Each row is a point on a tangle of strands that fork, close into loops and nearly touch. The rows are in no order.
Points whose rows are less than 23.6 apart are linked; no others are. Some points are linked to none.
q166: [-10 -21  -4   0   0  -5  -4 -14  13 -18  15 -12  15  -4  14  -9  -9  -8
 -23   2]
q203: [ -4 -26  19  -1 -21 -10  -6   1   5   4 -26   5   8   3  -4  10 -10  -9
  13  18]
q228: [ 12   8 -14 -11   1 -12   8   6   0  18  13   3   0  18 -12  -6   8   8
  17   4]
q137: [ -8 -20  -3   5 -13   6  -3 -18   9  -8   3  -8  13  -1  22  -2  -3  -4
 -15 -10]
q941: [ -7   2  17  10 -16  -1  -5  11  -6  12 -20   5 -11   4  10   1   1  12
  21  10]
q218: [ 10  20  -5  -2   6   2 -18   5   5 -15   2  10 -32  18 -14   2  17 -14
   1 -18]
q780: [  4  -6  -3 -18  10  -5  17   5  10   8  11   2  12  -9  -2  -4   4  11
   2   2]
q716: [ 17  31 -11  -1  12  10  -5   5 -13   4  10  13 -10  -7 -20   1  11   4
  -5 -20]
q300: [  6  18 -16  -1  14  -5  -1   7  -1   9   9   6  -7  13 -14 -11   4   5
  12  -8]
q995: [ -4 -23   1 -13  14 -20  -2   4  13  -7   5  -8  17  -9  -2   2 -13   1
  -7  21]
q880: [ -5 -17  -8 -16  -6   2  13 -29   9  -7  22  -5  20  -1   6   7   7  -6
 -14  -8]
q839: [-17  -3 -15   6  28  -9   0  18 -15   3  -9  -3   3  -8  -7  -5  -4   4
  -8   6]
q613: [  0  -7  11   0  -5   9   7   3  12  -3  -2  -4   4 -10  23  -2   3   8
   3  -5]
q998: [ -2 -11   9  -1   1   3   3   3  12  -4  -2  -5   4 -11  20  -4   0  13
   2   1]
q113: [  2   5  -1  -9  20   8  20   4   2   1   8   6   6 -20  -6 -11   6   8
  -6  -5]
q581: [ 21  12  -9   4 -17  -5  -5   4 -16  11  11   5 -22  28  -4  -6  14  -1
  21  -1]
q579: [ 15  -3   2  -2 -34   5  24   0   7  -9  -7  15   3  -9   2  14   2 -14
   0 -22]
q477: [ -9   8  15  20  -2  -6 -11   2  -4  11 -12 -10 -10  14  -4   4  -7  14
  16  21]
q555: [ 14   4 -11 -18  -8 -12  14  10  -3  23  12   3   4  15 -10  -5  10   9
  17   6]
q417: [ 3 12 -1 -3  0  3  2 11 -1 13  7  4 -6  0  2 -7  4 19 12 -3]
q777: [ 25  14  -7  -1  -5  -1 -14   2  -4  -7  17   6 -29  29  -9   1  20  -7
  14  -7]
q748: [-10  15 -12   1  18   8 -21   3  -9   0 -14   1 -19  10  -7   5  24 -13
 -15 -24]
q817: [  3  15  -1  -4  22  17  15   1 -14   0   3  12   0 -27 -12  -9  12   2
  -8  -6]
q310: [ -1 -12   2  -7  -2 -20   0   3   8  15  -2  -6  12   7 -10   2  -1  10
  19  21]
q782: [  0  -7  12  17 -17 -17   2  -3 -13  22 -18   4 -10  12 -12  -2   2  -3
  24  19]
q680: [  3  -2  25   2  10 -19 -12   8   4  -4   2  -9  25  -6 -14   9 -26  -6
 -22  29]
q340: [  1  19  -6  -4  22  16   8   5 -13   6   3  12  -3 -22 -11  -9  11   6
  -8 -12]
q211: [ -9 -30 -13 -16 -10   0   3 -19  10   1  16  -8  18   4  10  13  -1 -16
  -7  -3]
q561: [ 18  16   2   3 -25  10  -3  19 -20  12   0  12 -20   8   0  -2  11  12
  13  -7]
q540: [ 23  18   2 -18   0   9  18   5  -9   8  13   1   5 -12  -4   2   7  13
   2  -5]
q162: [ -3 -19   8  -8  -8  -4   0   4  11   3  -9  -2  11  -2  16   2  -1   3
   7   7]
q96: [ -8 -18  -5   9 -21   8  -4 -17   7  -7  -4  -4  12   0  23  -1  -5  -8
 -16 -14]
q681: [ 15  28  -4  -4  12  12   4   5 -11   6  11  11  -8 -14 -13  -4   7  13
  -3 -14]
q885: [-11   7   7   4  18  11   1  10   3  -5  -1   2  -9 -21   6 -10  -2  17
  -3  -5]
q50: [-16 -27 -18  -3 -17  -3 -13 -19  -3   2  13 -13  13   3   8   6 -17 -20
 -15  -1]
q446: [ 27  11 -12  -1 -20   0   2   8 -19   9  14   7 -17  26  -9   0  16   4
  15  -2]
q268: [ 11  12  11  -3  -1  15  21 -11   7  -6  12  -4  10 -21  13  -3  12   6
  -6  -9]
q47: [ -3 -22  13   9 -23   1 -16  -9   5  -7 -31  -3   7   4   4   9 -30 -23
  -6  11]
q351: [ -4 -13 -14   3 -29   4   5 -18  11  -2  -4  18   3  -3  -3   9 -13 -15
  -4 -28]
q776: [  4  -8  -2 -24   5   0  29  -9  12  -1  18  -3  15 -12  -2   4  10   4
  -6  -2]
q478: [  2 -18  -5 -28  -6 -11  15   4  12  14   9   1  15   0   1  10   8   4
  12  11]
q800: [ -6   2  18   7  -4  10  -4  13   6  -1 -11  -4  -6  -9  26   0   0  16
   7  -4]
q949: [  3   9 -18  -5  26  -2 -10   9  -5  -1  -2   6 -10  22 -13   3  20 -23
   3 -16]
q83: [ -8  14   6   4  12  14  -1  12   2   2  -1   3 -14 -15   5  -9  -1  20
   1 -10]
q823: [ -5  -4   6   5  11 -19  -6   7   3   4  -5 -12  12   3 -14   5 -12   9
   8  28]
q690: [  2  15   1  -9  22  16  24  -6 -14  -5   4  10   7 -30  -8  -8  12  -4
 -10  -3]
q642: [ -8 -19 -14  -1 -24   8   5 -25   2   2   6   6  14   1   7  10  -1 -12
 -14 -21]
q755: [ -3  16  22  34   6   2  -9  11  -3   0   0 -13   1  11 -27  12 -17   1
  -9  33]
q409: [  3  10   6   4 -12  -1  -4  15  -7  16  -1   7 -13  10   6  -5   8  15
  20   0]
q339: [  6  19  -4   0  11  -1 -18   2   4 -10   1   8 -34  24 -12   0  11 -14
   9 -11]
q973: [  0   6  -7   3  11 -20  -2   0   2  14   2 -12   1  22 -19  -6  -3   0
  23  20]
q859: [-22  18   8  29  17   0 -15  21 -11  -5 -14  -3 -10  -8  -7  13 -21   3
 -21  19]
q348: [  0 -16   3  -5 -16   5  11  -7  14  -1  -3  -2  13  -4  19   5   7  -4
  -2 -10]
q56: [ -1  -6  13   5 -19   9   4  11   8   0 -16   6   0  -7  24   0   3   3
   9 -10]
q6: [ -5 -28  -8 -23  -7  -4   6 -15  13   0  16  -7  18   1  10  13   2 -10
  -3   0]
q685: [ -2 -25   3 -10 -11  -2  -4  -4  13   0  -5  -6  15   0  16   7  -3  -6
   2   5]
q628: [ -3   2   0  -5  13  -1   7  11   5   5   3   1   2 -11  -1  -9   0  17
   6   0]
q208: [ -4 -21   8   2 -16  -3 -16  -8   6  -6 -12 -12  13   1  18   6 -21 -13
 -11   9]
q277: [ -8   2   3  10   5  18  14 -20  11 -26  15  -1  15 -16   5 -11   8   1
 -18  -6]
q379: [ 30  29  11 -11  -9  17  15  -2 -19   0   7  -4  -2 -25   8   6   7   9
  -1  -3]
q616: [ 10   6  -3   4 -23 -10   3  10 -16  17  -2  11 -15  17  -2  -7  11   4
  23   4]
q506: [  0   7  -4  -4  28  -5 -16   2  -3  -7 -15   5 -22  26 -14   5   7 -31
  10   3]
q602: [-12  -3  13  12  22 -13  -7  19  -7 -14  -9  -1  10 -15   2   4 -20  -2
 -24  21]
q141: [ -4 -11  17   9 -12 -12  -5   5   1  12 -16  -3   6   7   1   5  -4   9
  14  24]
q392: [ -2 -28  -4 -24  -3  -8   6  -6  17   3  11  -6  19  -2   7  11   3  -7
   4   8]
q22: [  2   1   7  13 -21 -16  -1   4 -13  21 -15   9 -14  15  -3  -5   6   1
  26  13]
q932: [ 16  15   0 -14   8   7  17   6  -4   8  13   5   3 -13  -4  -4   6  15
  -1  -7]
q896: [ -4   4  -1   8  12 -19  -2   0   1   9  -4 -14   2  19 -19  -3  -8   3
  17  24]
q914: [-19 -26 -22  -1 -22   3  -9 -22  -6   5   8  -3  11   2   6   5 -14 -15
 -16  -9]
q765: [-11   0   3  14   8  17  13 -15   6 -30   8   2  15 -20   3 -15  10  -3
 -20  -5]
q33: [  9   8   9   2  -9  14  21 -19   5  -9  11  -5  13 -17  14   1  12   2
 -11 -13]
q620: [-19  15 -15   5  21  15 -17   6 -18   6 -14   2 -18  -6  -6  -3  16   2
 -19 -18]
q114: [-12  14 -15   5  24   0  -7  10  -9   4  -7   3 -13   5 -14  -6   1   2
   1  -8]
q897: [-14  -2   7   9  22  13   7   8   1 -19  -1   2  -1 -24   7 -13   2   4
 -14  -3]
q58: [ -3  13   6  10  -9  -3 -11   8 -10  15  -4   0 -20  15   3  -4   5  14
  22   4]
q332: [-10   1  13  12  17  -8  -9  16   1  -9  -8  -5   3 -10   4   2 -20  13
  -7  17]
q465: [ 17  -2   4  -3 -33   6  26   9   2  -5 -10  15   1 -11   2  11   5 -11
   4 -16]
q171: [ 23  14  -7   2  -9  -4  -8   2 -10   2  15   3 -27  32  -4  -4  16  -4
  19  -3]
q205: [  9  14  -8 -11  12   1  13   9  -3  11  11   9   1  -6 -10  -7   5  14
   3  -7]
q813: [ 10   5   2 -15  -8   3  16  11   1  12   5   1   4  -6   6  -1  10  13
   8  -3]
q37: [ 13   7  -4   8 -20  -7  -4   6 -16  15   6   7 -21  25  -2  -5  15  -1
  23   2]
q219: [  4 -10  -4  -2 -29   6  17 -15   5  -2  -2   9  12  -6   6  16   3 -15
  -9 -26]
q384: [ -1 -16  -8  -4 -25   5  12 -18   7  -1   0   4  13  -2  10  10   4 -14
  -8 -21]
q759: [ 13   7   9   4  18 -10  -7 -17  -3   3   1  -9 -22  30 -15  -3  -1 -18
  22  21]
q66: [-14  -7 -11   2  27 -13   4  15  -5   0  -7   0   9  -7  -9  -7  -5   7
  -5  10]
q829: [-20  -1 -13  10  28  -1  -4  16 -20   5 -10  -2  -3  -7  -6  -5   1   4
 -11   2]
q129: [ -9  15 -16   3  18   6 -19   4  -5  -4 -14   2 -23  14  -9   2  13 -13
  -6 -19]
q703: [-10  17   8  14  -3  -1 -14   5  -5  10  -7  -2 -24  12   4   0  -1  16
  18   5]
q660: [ -3  16  12   2   0  15  -4  14   0   8   1   1 -15 -12  11  -6   4  22
   6 -11]
q234: [  9  22  -5   4   0  -1 -16   2  -2   1   8   3 -29  22  -6  -5   8   0
  15  -9]
q713: [ -9 -21  -7  -4   0   0   4 -21  12 -19  17  -9  17  -3  10  -6  -3  -5
 -18  -1]
q928: [ -5 -31   2  -8 -19  -5 -11  -8   9  -1 -17  -2  10   2   2  11 -17 -25
   4   7]
q120: [-11  15 -15   3  20  13 -20   0 -13   7 -14   0 -16   4  -7   1  24  -6
 -19 -24]
q697: [  5   9  10  -2   4  15   9   7   5   2   5   2  -2 -18  11  -7   6  15
   3  -8]
q702: [-12 -16 -16  -1 -26   9   5 -30  -5   2  10   6  14  -2   4   8  -1  -5
 -20 -20]
q361: [  5   2   7  -2 -16  -1   4  17  -3  14  -5   6  -4   3   9  -2   7  12
  17   0]
q633: [  2   1   6   8 -23  -9   2  13 -11  18 -13  15 -15  10   0  -3   9   4
  24   8]
q868: [ -6   3 -12  -3  26   1   7  13  -7   7   0   6   1  -9 -12  -9   2  10
   0  -4]
q303: [ 15  25 -17  -2  16   6  -7   4 -14   1   5  12  -8   2 -23   6  19  -6
  -8 -23]
q593: [ -2 -19   6  -9  11 -21  -5   5  11  -2   0 -10  18  -5  -6   4 -15   4
  -4  23]
q699: [  2   2   6   7 -10  15  13 -24   8 -10  12  -4  15 -12  19  -1  13   3
 -12 -16]
q429: [ -9  -1   2   5  15 -16  -5  10   2   4  -5  -8   6   2  -9  -1 -13  14
  10  19]
q948: [  5  10   4 -13  13   6  34 -19   1 -13  14   0  15 -23  -8  -2  13  -4
 -11   0]
q157: [ -4 -12   9  -3  11 -22  -6   7   7   1  -4 -14  17  -2 -11   6 -16   8
   0  26]
q812: [ -8 -17 -10  -8  -4   2   6 -25  12 -11  21  -9  18  -3   8  -3   2  -4
 -18  -4]
q992: [  7  12  -8   1   2 -13  -4   2  -4  14   5  -1 -12  25  -7  -8   5   1
  26   8]
q920: [-14 -13 -11  -1 -22  10   2 -36  -4  -3  17   2  19  -2   3   3   4  -2
 -24 -16]
q832: [  1 -24  21   3 -22  -1 -14  -7   3  -4 -26  -4  11   4   2  10 -25 -20
  -6  17]
q146: [-11 -16  -4   6 -23  -6 -17 -16  -5   0  -3 -19  11   5  14   1 -29 -23
 -23   5]
q589: [ 13   9  12   2  19  -8 -13 -14  -1   0  -1  -1 -31  29 -11  -1   0 -22
  21  17]
q605: [ -3  22  -7   2  11   5 -10  11  -2   7   3   6 -17   2  -9  -8   2  13
   6 -14]
q965: [  7  -1  -5 -22  13  -3  26  -2   6   4  14   2  13 -15  -6  -2   6   8
  -3   0]
q237: [  5  16  -1   0  15  -5 -15  -3   3  -6   0   4 -31  26 -11  -2   6 -17
  15  -2]
q186: [ 16  23  -4  -3  -4   6  -3  12 -10  11  12   7 -14   8  -7  -4  10  15
  10 -10]
q398: [  9   6   2   4  18 -16  -3 -11  -1   6  -2 -14 -12  30 -19  -5  -1 -17
  25  22]
q791: [ -2 -13  -1 -14   2 -14   5   7  12  10   2  -5  11   0  -2   0  -2  12
  11  15]
q638: [ -3 -16  11  -1   6  -7  -9   1  11 -14  -1 -12  13  -6  14   1 -18   2
 -11  18]
q634: [ 10  -2  -2   0 -33   3  21 -12   4  -7  -4  12   8 -10   1  16   2 -16
  -8 -29]
q475: [  2  -4  18  16  -6 -14   0  -8 -10  16  -8 -20   5  21 -22   7  -5   4
  13  33]
q799: [ 20  30  -9   5  -1  10 -18   4  -1 -12  12  10 -26  11 -19   5  16   1
  -3 -23]
q316: [ 31  19  -9  -4 -19   8  -1   8 -24   6  13   7 -12  20 -12   2  14  11
   9  -6]
q167: [  5   6  -7  -7  24  -4 -16   5   0  -9  -8   7 -22  25 -13   4  15 -30
  10  -4]
q989: [ -6 -14  -1   8  -7  10   2 -19  12 -16   8  -7  13  -5  21  -6   1   2
 -18 -10]
q389: [  2  14 -21  -2  23  -1  -7   8  -8   3   0   9  -9  14 -17  -2  15 -11
   1 -19]
q772: [ -8 -28 -13  -5 -20   1  -3 -16   9   1  -1  -2  12   1  13   9  -9 -18
  -7  -9]
q983: [ -9  -9  -6  -2  22 -12   9  13   2  -1  -1  -1   8 -12  -6  -6  -6   8
  -3  10]
q201: [-19  16   7  21  16  -1 -13  16  -5  -4 -12  -5 -13  -3  -5  10 -21  12
  -9  15]
q19: [  7 -11  -4 -27 -10  -9  20   8   7  18   9   2  13   3  -3   8  11   6
  11   6]
q830: [ -3 -11  11  -2 -21  -8   4  10   1  11 -17  10   0   1   5   2   3   1
  19   8]
q599: [  6  14   6   0  17  -6 -14  -8   2  -4  -2   1 -33  28 -10   1   1 -19
  17   8]
q584: [ -9 -20  -6  12 -24   1 -12 -14   8  -5 -20   0   5   2  14   2 -23 -19
  -9  -9]
q505: [ -8  -1  19  14  -8 -10  -9   2  -6  13 -17  -8  -3  12  -3   6  -5  12
  20  24]
q8: [ -3 -16  -5 -19  -3   2  23 -22  11  -7  21  -6  18  -6   6  10  10  -5
 -11  -6]
q805: [-12   0   3   6  22  10   8  11  -1 -10  -1   3  -2 -25   3 -12   0  10
 -10  -2]
q197: [ -2 -11  -2 -13   7 -10   8   8  13   6   7  -3  10  -7   1  -3  -1  13
   7  10]
q64: [  2   4   7  -1  11  14  14   1   8  -5   6   1   1 -23  10  -9   6  11
  -3  -7]
q959: [ -6  -7  29  22 -19  -1  -6   5  -2   2 -33  16 -10   0   6   7 -10   1
  18  16]
q957: [ -6 -21   3   9 -24   0 -13 -11   8  -6 -26   0   6   3  10   5 -28 -22
  -2   1]
q377: [ -5  -5  18  11  15 -10 -10  11   5 -12  -4  -6  10 -10   6   4 -23   6
 -10  21]
q416: [-13   7  11  17  19  -6  -9  17  -3  -6  -9  -4  -2  -8  -2   5 -22  12
  -9  19]
q435: [ 30   9   8  -8 -31  15  26  11 -17  -1  -9   5  -1 -14   1  12   7   0
   3 -10]
q488: [  9  10 -14  -5  21  -6  -9   5  -1  -7   1   9 -17  26 -14   0  13 -22
  13  -9]
q182: [ -9 -29 -15 -13 -13  -3  -8 -19   5   0  17 -11  18   2   9   9  -7 -17
 -12  -1]
q12: [ -8   2  -1   4  16 -10  -3  12   3   2  -5  -3   2  -2  -3  -5 -10  16
   5  14]
q463: [ -6  14  -4   0  22  14   2   9  -8   3  -2  11 -10 -21  -7 -11   7  12
  -7 -12]
q32: [ -2  16  -3   1   9   3  -5  11   0   9   4   4 -13   1  -3  -9   1  18
  11  -6]
q530: [ -1  -1 -14 -10  16 -13   9  10   6  11   4   1   8   2 -13  -7   0  11
   8   7]
q246: [ -4 -11  16  11 -20  10   0   8   6  -3 -21   6  -2  -5  26   1  -2  -1
   8  -7]
q68: [ -4  -2   0  -6  -1   7  21 -32  10 -18  20  -5  20 -11   0  -1  11  -2
 -15  -7]
q518: [ -8  -8  20  14 -15  10  -7   7   6  -7 -23  -1  -2  -3  28   3  -7   3
   6  -3]
q892: [  2 -13  -2 -22   1   2  24 -13  14  -5  17  -2  17  -9   4   6   7  -1
  -7  -2]
q594: [-14  -4   6  14  14  16   9  -7   2 -32   4  -1   7 -24   6 -17   7  -4
 -21  -3]
q737: [  2  -3  -2   0  -1 -23   0  -4  -2  20  -1 -12   0  21 -17  -3   3   3
  25  22]
q849: [-12  13  14  17  -3  -1 -14   5  -4   9 -11  -5 -16  12   3   2  -7  16
  17  15]
q396: [ -5  18   2   9  18  -3 -13  -6  -2  -1  -9  -7 -26  24 -14   2  -8 -10
  15  16]
q601: [ 14   1  -9 -26  -7  -8  19  10   0  18  14   4  10   5  -8   4  11  12
  11   3]
q315: [-13  -5   7  13  19  15   8   0   3 -28   1   1   4 -25  10 -16   2   2
 -19  -3]
q154: [-18 -20 -11   5 -24  -5 -18 -18  -6   2  -4 -13   8   2  11   1 -28 -21
 -21   1]
q279: [  7  13   1 -14  18  10  33 -10 -10  -9   7   6  13 -27 -11  -6  12  -5
 -10  -1]
q974: [ 28  23 -10  -2 -12   7  -8   5 -14  -1  18   5 -17  21 -15   4  17   8
   7 -12]
q60: [ -5 -28  -5  -7 -16   0  -3 -11  13  -1  -3  -3  14   1  16   8  -5 -15
  -4  -3]
q322: [-18  13  12  25  21  -6 -11  23 -13  -4 -11  -4  -3  -9  -5  14 -20  -2
 -25  21]
q187: [ 21  32   2  -8   9  18   4   2 -16   3  10   7  -9 -24  -8  -2   7  11
  -5  -9]
q403: [ -1 -25  -5 -25  -5 -11   9   1  15   9   9  -4  19   0   2  12   4   0
   9  12]
q963: [-10  21  -2  12  12   0 -19   4   0   1  -8  -2 -28  13  -9  -5  -5   7
   8  -3]
q148: [-15 -17 -11  15 -27   5 -10 -18   4  -2 -13   3   7  -1  14  -3 -22 -11
 -17 -16]
q572: [ 32  27  -6 -12  -1   9   2   6 -19   4  15   5  -4   1 -16   5   7  16
   2  -8]
q563: [  3  17  -9   2  11 -10  -9   2   0   6   4  -1 -17  24 -11  -8   2  -2
  20   1]
q630: [ -8  -6  21  12  -7   8  -9   8   7  -4 -16  -5  -1  -5  28   3  -8  12
   6   3]
q971: [ -9  17 -17   5  22   2 -15   8  -5   0 -10   3 -22  11 -13  -2   7  -5
   1 -14]
q364: [ 22   3   7  -6 -32  10  24  12  -6   2 -10  11  -1 -10   4   9   8  -4
   5 -11]
q306: [ -3   1   5   9  -1  16  11 -25  10 -19  13  -3  14 -14  11  -8  10   4
 -14  -9]
q428: [ 25  29   8  -9   1  19  13  -1 -15   0  13   2  -6 -27   0   1   5   9
  -3  -8]
q367: [ 15  27  -7   2   3   5 -19   6   4 -16   4  11 -32  14 -17   5  21 -10
  -4 -22]
q311: [ -5 -18  -3  -8  18  -7   8   3  12 -14   7  -3  13 -15   4  -7  -4   2
 -12  10]
q641: [  8  16 -12  -6  15  -2   7   9  -2  12   9   8  -2   2 -13  -8   4  13
   7  -8]
q476: [-10 -23 -14   1 -25   1  -4 -16  11   1  -7   7   8   0   5   9 -15 -22
  -3 -15]
q223: [-11  -4  13  12  15   6  -3  10   6 -20  -4  -4  -2 -18  16  -6 -11  12
  -9   1]
q263: [ -2 -19  15   2 -21 -10   0   5   5   8 -24   9   4   1   4   4  -3  -4
  17  13]
q57: [  2  16 -18   0  19  -7  -8   6  -2   5   4   3 -12  20 -15  -7   4  -3
  13  -7]
q577: [ -7 -12  -4  -5  20  -5  13  10   5  -6   2   1   9 -15  -2  -9  -3   8
  -6   7]
q663: [  7  18   8  -2  -3  17   2  13  -3   7   5   4 -11 -13   9  -6   6  19
   5 -10]
q112: [ -3 -19   6  -2   0  -4 -10  -4  13 -10   0 -12  14  -2  21  -1 -12   0
  -8   9]
q486: [ 10   8 -10  -3  -4 -16   2   5  -3  18   8   0  -5  23 -10  -7   8   4
  25   8]
q358: [ -6  -3  -4  -5  -9   8  13 -40   4 -15  20  -4  25  -5  -2   3  12  -1
 -19 -10]
q807: [ -6 -25  -3 -12  15 -14   4   1  14 -14  11  -7  16 -11   2  -4 -11  -4
 -13  15]
q135: [ -8 -18   1   0  -2  -9 -12 -13   9 -18  10 -14  12  -1  17  -6 -20 -10
 -25   7]
q952: [ -2 -24  15   2 -16  -3 -14  -5   6  -3 -19  -7  13   4  14  10 -18 -11
  -3  14]
q788: [ -8 -18 -16   3 -27   3  -2 -19  11   1  -7  13   4   2   1   8 -16 -20
  -5 -22]
q783: [ -4 -15  12  -2  14 -20  -6   3   5 -20   4  -7  15  -8   7  -3 -23 -14
 -27  18]
q731: [-13 -17  -9  16 -27   9  -6 -20   2  -3  -7   3   8  -1  16  -3 -11  -6
 -17 -20]
q313: [-12   6  17  12   8   4 -11  13   5  -2 -11  -5 -10  -5  13   1 -13  22
   4  10]
q683: [ 33  15   6 -13 -25  16  21   7 -22   2  -2   0   0 -15   2  11   6   6
   1  -7]
q441: [ -8 -14   3   7 -18  -6 -18 -15  -3  -5  -1 -20  13   3  19   1 -30 -19
 -26  10]
q374: [ -4 -12  11  -4  -3  -4  -3   8   9   1  -4  -5   7  -3  16   0  -6  11
   8  10]
q447: [-11 -10  -9  -2 -15  10   5 -36   0  -9  19  -3  19  -2   4   1   6   2
 -22 -11]
q456: [ -4  -8   6   2   9   9   8  -6  15 -17   9  -4   9 -17  14  -9   0   7
 -10  -5]
q438: [ 31  23  -1 -17  -6   8  10   5 -19   8  13   3   0  -5  -9   4   6  17
   2  -6]
q312: [  5   6  -8   2  12 -19   0  -6   1  10   0 -12  -7  28 -20  -8  -1  -8
  27  17]
q924: [  2  -9   7  -5 -20  -3   8  15   2  12 -12  11   1  -1   8   1   8   5
  18   3]
q760: [-13  12  -8   5  24  11  -5  12 -10   3  -6   6 -15 -12  -7  -7   4  10
  -8 -13]
q698: [-9  9 -8  7 18 -7 -4 12 -1  5 -4 -2 -6  5 -8 -5 -7 11  9  5]
q960: [ -2   5  -3  -4  32  -1 -17   2  -7  -6 -19  -1 -19  27 -14  11   7 -31
   6   9]
q284: [ 14  28 -12   0   5   9 -15   7  -5  -2  11   8 -22   7 -17  -1  12   3
   1 -20]
q469: [ -7 -30  -6  -2 -21  -3 -12 -14   8   0 -13  -3   9   2  -1  10 -21 -29
  -1   2]
q213: [ -7  -9   4   8   1   6   3 -13  13 -20  10  -7  11  -9  18 -11  -1   3
 -16  -4]
q819: [ -9   1 -12  -2  27   4   9  10 -12   5  -1  10   2 -14  -9 -11   8   6
  -7  -5]
q743: [ 27  19  -7   2  -7   4 -13   5  -6 -10  19   5 -26  24 -13   3  20  -2
  10 -13]
q811: [  3   7   5 -11   3   5  30 -27   5 -14  18  -3  19 -17  -2   1  13  -4
 -11  -5]
q619: [ 33  21  11  -9 -22  16  20   4 -22   2   0  -5  -1 -19   8   8   8   6
   1  -6]
q792: [ -3 -11  16  13 -18 -17   0   0  -8  17 -22   3  -4   9  -9   3   1  -1
  24  23]
q746: [-14   7  17  21  20 -11  -7  22 -11  -7 -10  -1  10 -13  -4  13 -21  -3
 -27  24]
q686: [  0  -9   4  -1  -7 -20  -1  -1  -2  20  -5 -10   6  14 -14   2   2   7
  22  25]
q877: [ -1  -2  14   4 -10  13   4  10   8   1  -7   0   1  -9  23  -1   5  10
   9  -9]
q558: [ -4   0   7   2  10  15  13  -4  10 -14   8  -1   5 -23  11 -11   6   7
  -7  -8]
q421: [12 17 -1 -7 -6  7  3 14 -8 14  9  6 -6  3 -1 -6 10 17 11 -6]
q711: [  8  26 -11   2  10   5 -11   9  -5   3   6  10 -21   8 -15  -4   8   6
   3 -19]
q931: [ -5 -20   5   4 -13  -5 -16 -12   7  -8  -6 -17  14   3  21   1 -21 -14
 -17   7]
q158: [ -7  10 -14   2  23  -5  -1  12  -4   7  -2   4  -4   2 -13  -8  -3   8
   4  -3]
q958: [ -3 -31  11  -6 -19  -7  -7  -6   8   2 -23   3   8   2  -2  11 -13 -19
   7  13]
q894: [ -4  -8  19   4   8  -9 -11   4   8 -14  -4 -11  14  -6  12   2 -24   1
 -15  21]
q905: [  7  18 -23  -1  22   3  -5   5 -14   3   2  11  -4   8 -19   1  19  -9
  -5 -22]
q861: [ -7 -11   5   1  -4 -12 -17 -15   4 -15  13 -18  14   1  15  -7 -29 -17
 -29  12]
q598: [-16  14 -13   5  23  11 -12   9 -14   8 -11   6 -18  -8  -9  -7   9   4
 -13 -14]
q951: [ -3 -20   3   1  -8   0  -6  -9  12 -13   1 -10  13  -1  24  -1  -9  -4
 -11   1]

A piece is two or more points that can be reached from each other along the links. Count, over all rows, the pieces, the separate loops (a circle has one, a figure eight two, a Y none), the forks (points with three links) and the tips (points with one).
pieces -> 7
loops -> 2
forks -> 5
tips -> 15

A fork is a point with three links, a tip a point with one. Leave the first point through the second and follow the links. Name the first fork or tip that comes.
q589 / q759 -> q973
q905 / q389 -> q960
q894 / q377 -> q602
q746 / q322 -> q137
q877 / q613 -> q351
q594 / q765 -> q268
q965 / q776 -> q861
q228 / q486 -> q572
q58 / q409 -> q469

A tip is a point with one link. Name the tips that can be reached along the links from each point below, in the order of the rows.
q340 -> q829, q960, q819
q438 -> q914, q572
q201 -> q268, q602, q154
q616 -> q792
q605 -> q896, q186, q861
q263 -> q141, q469
q685 -> q351
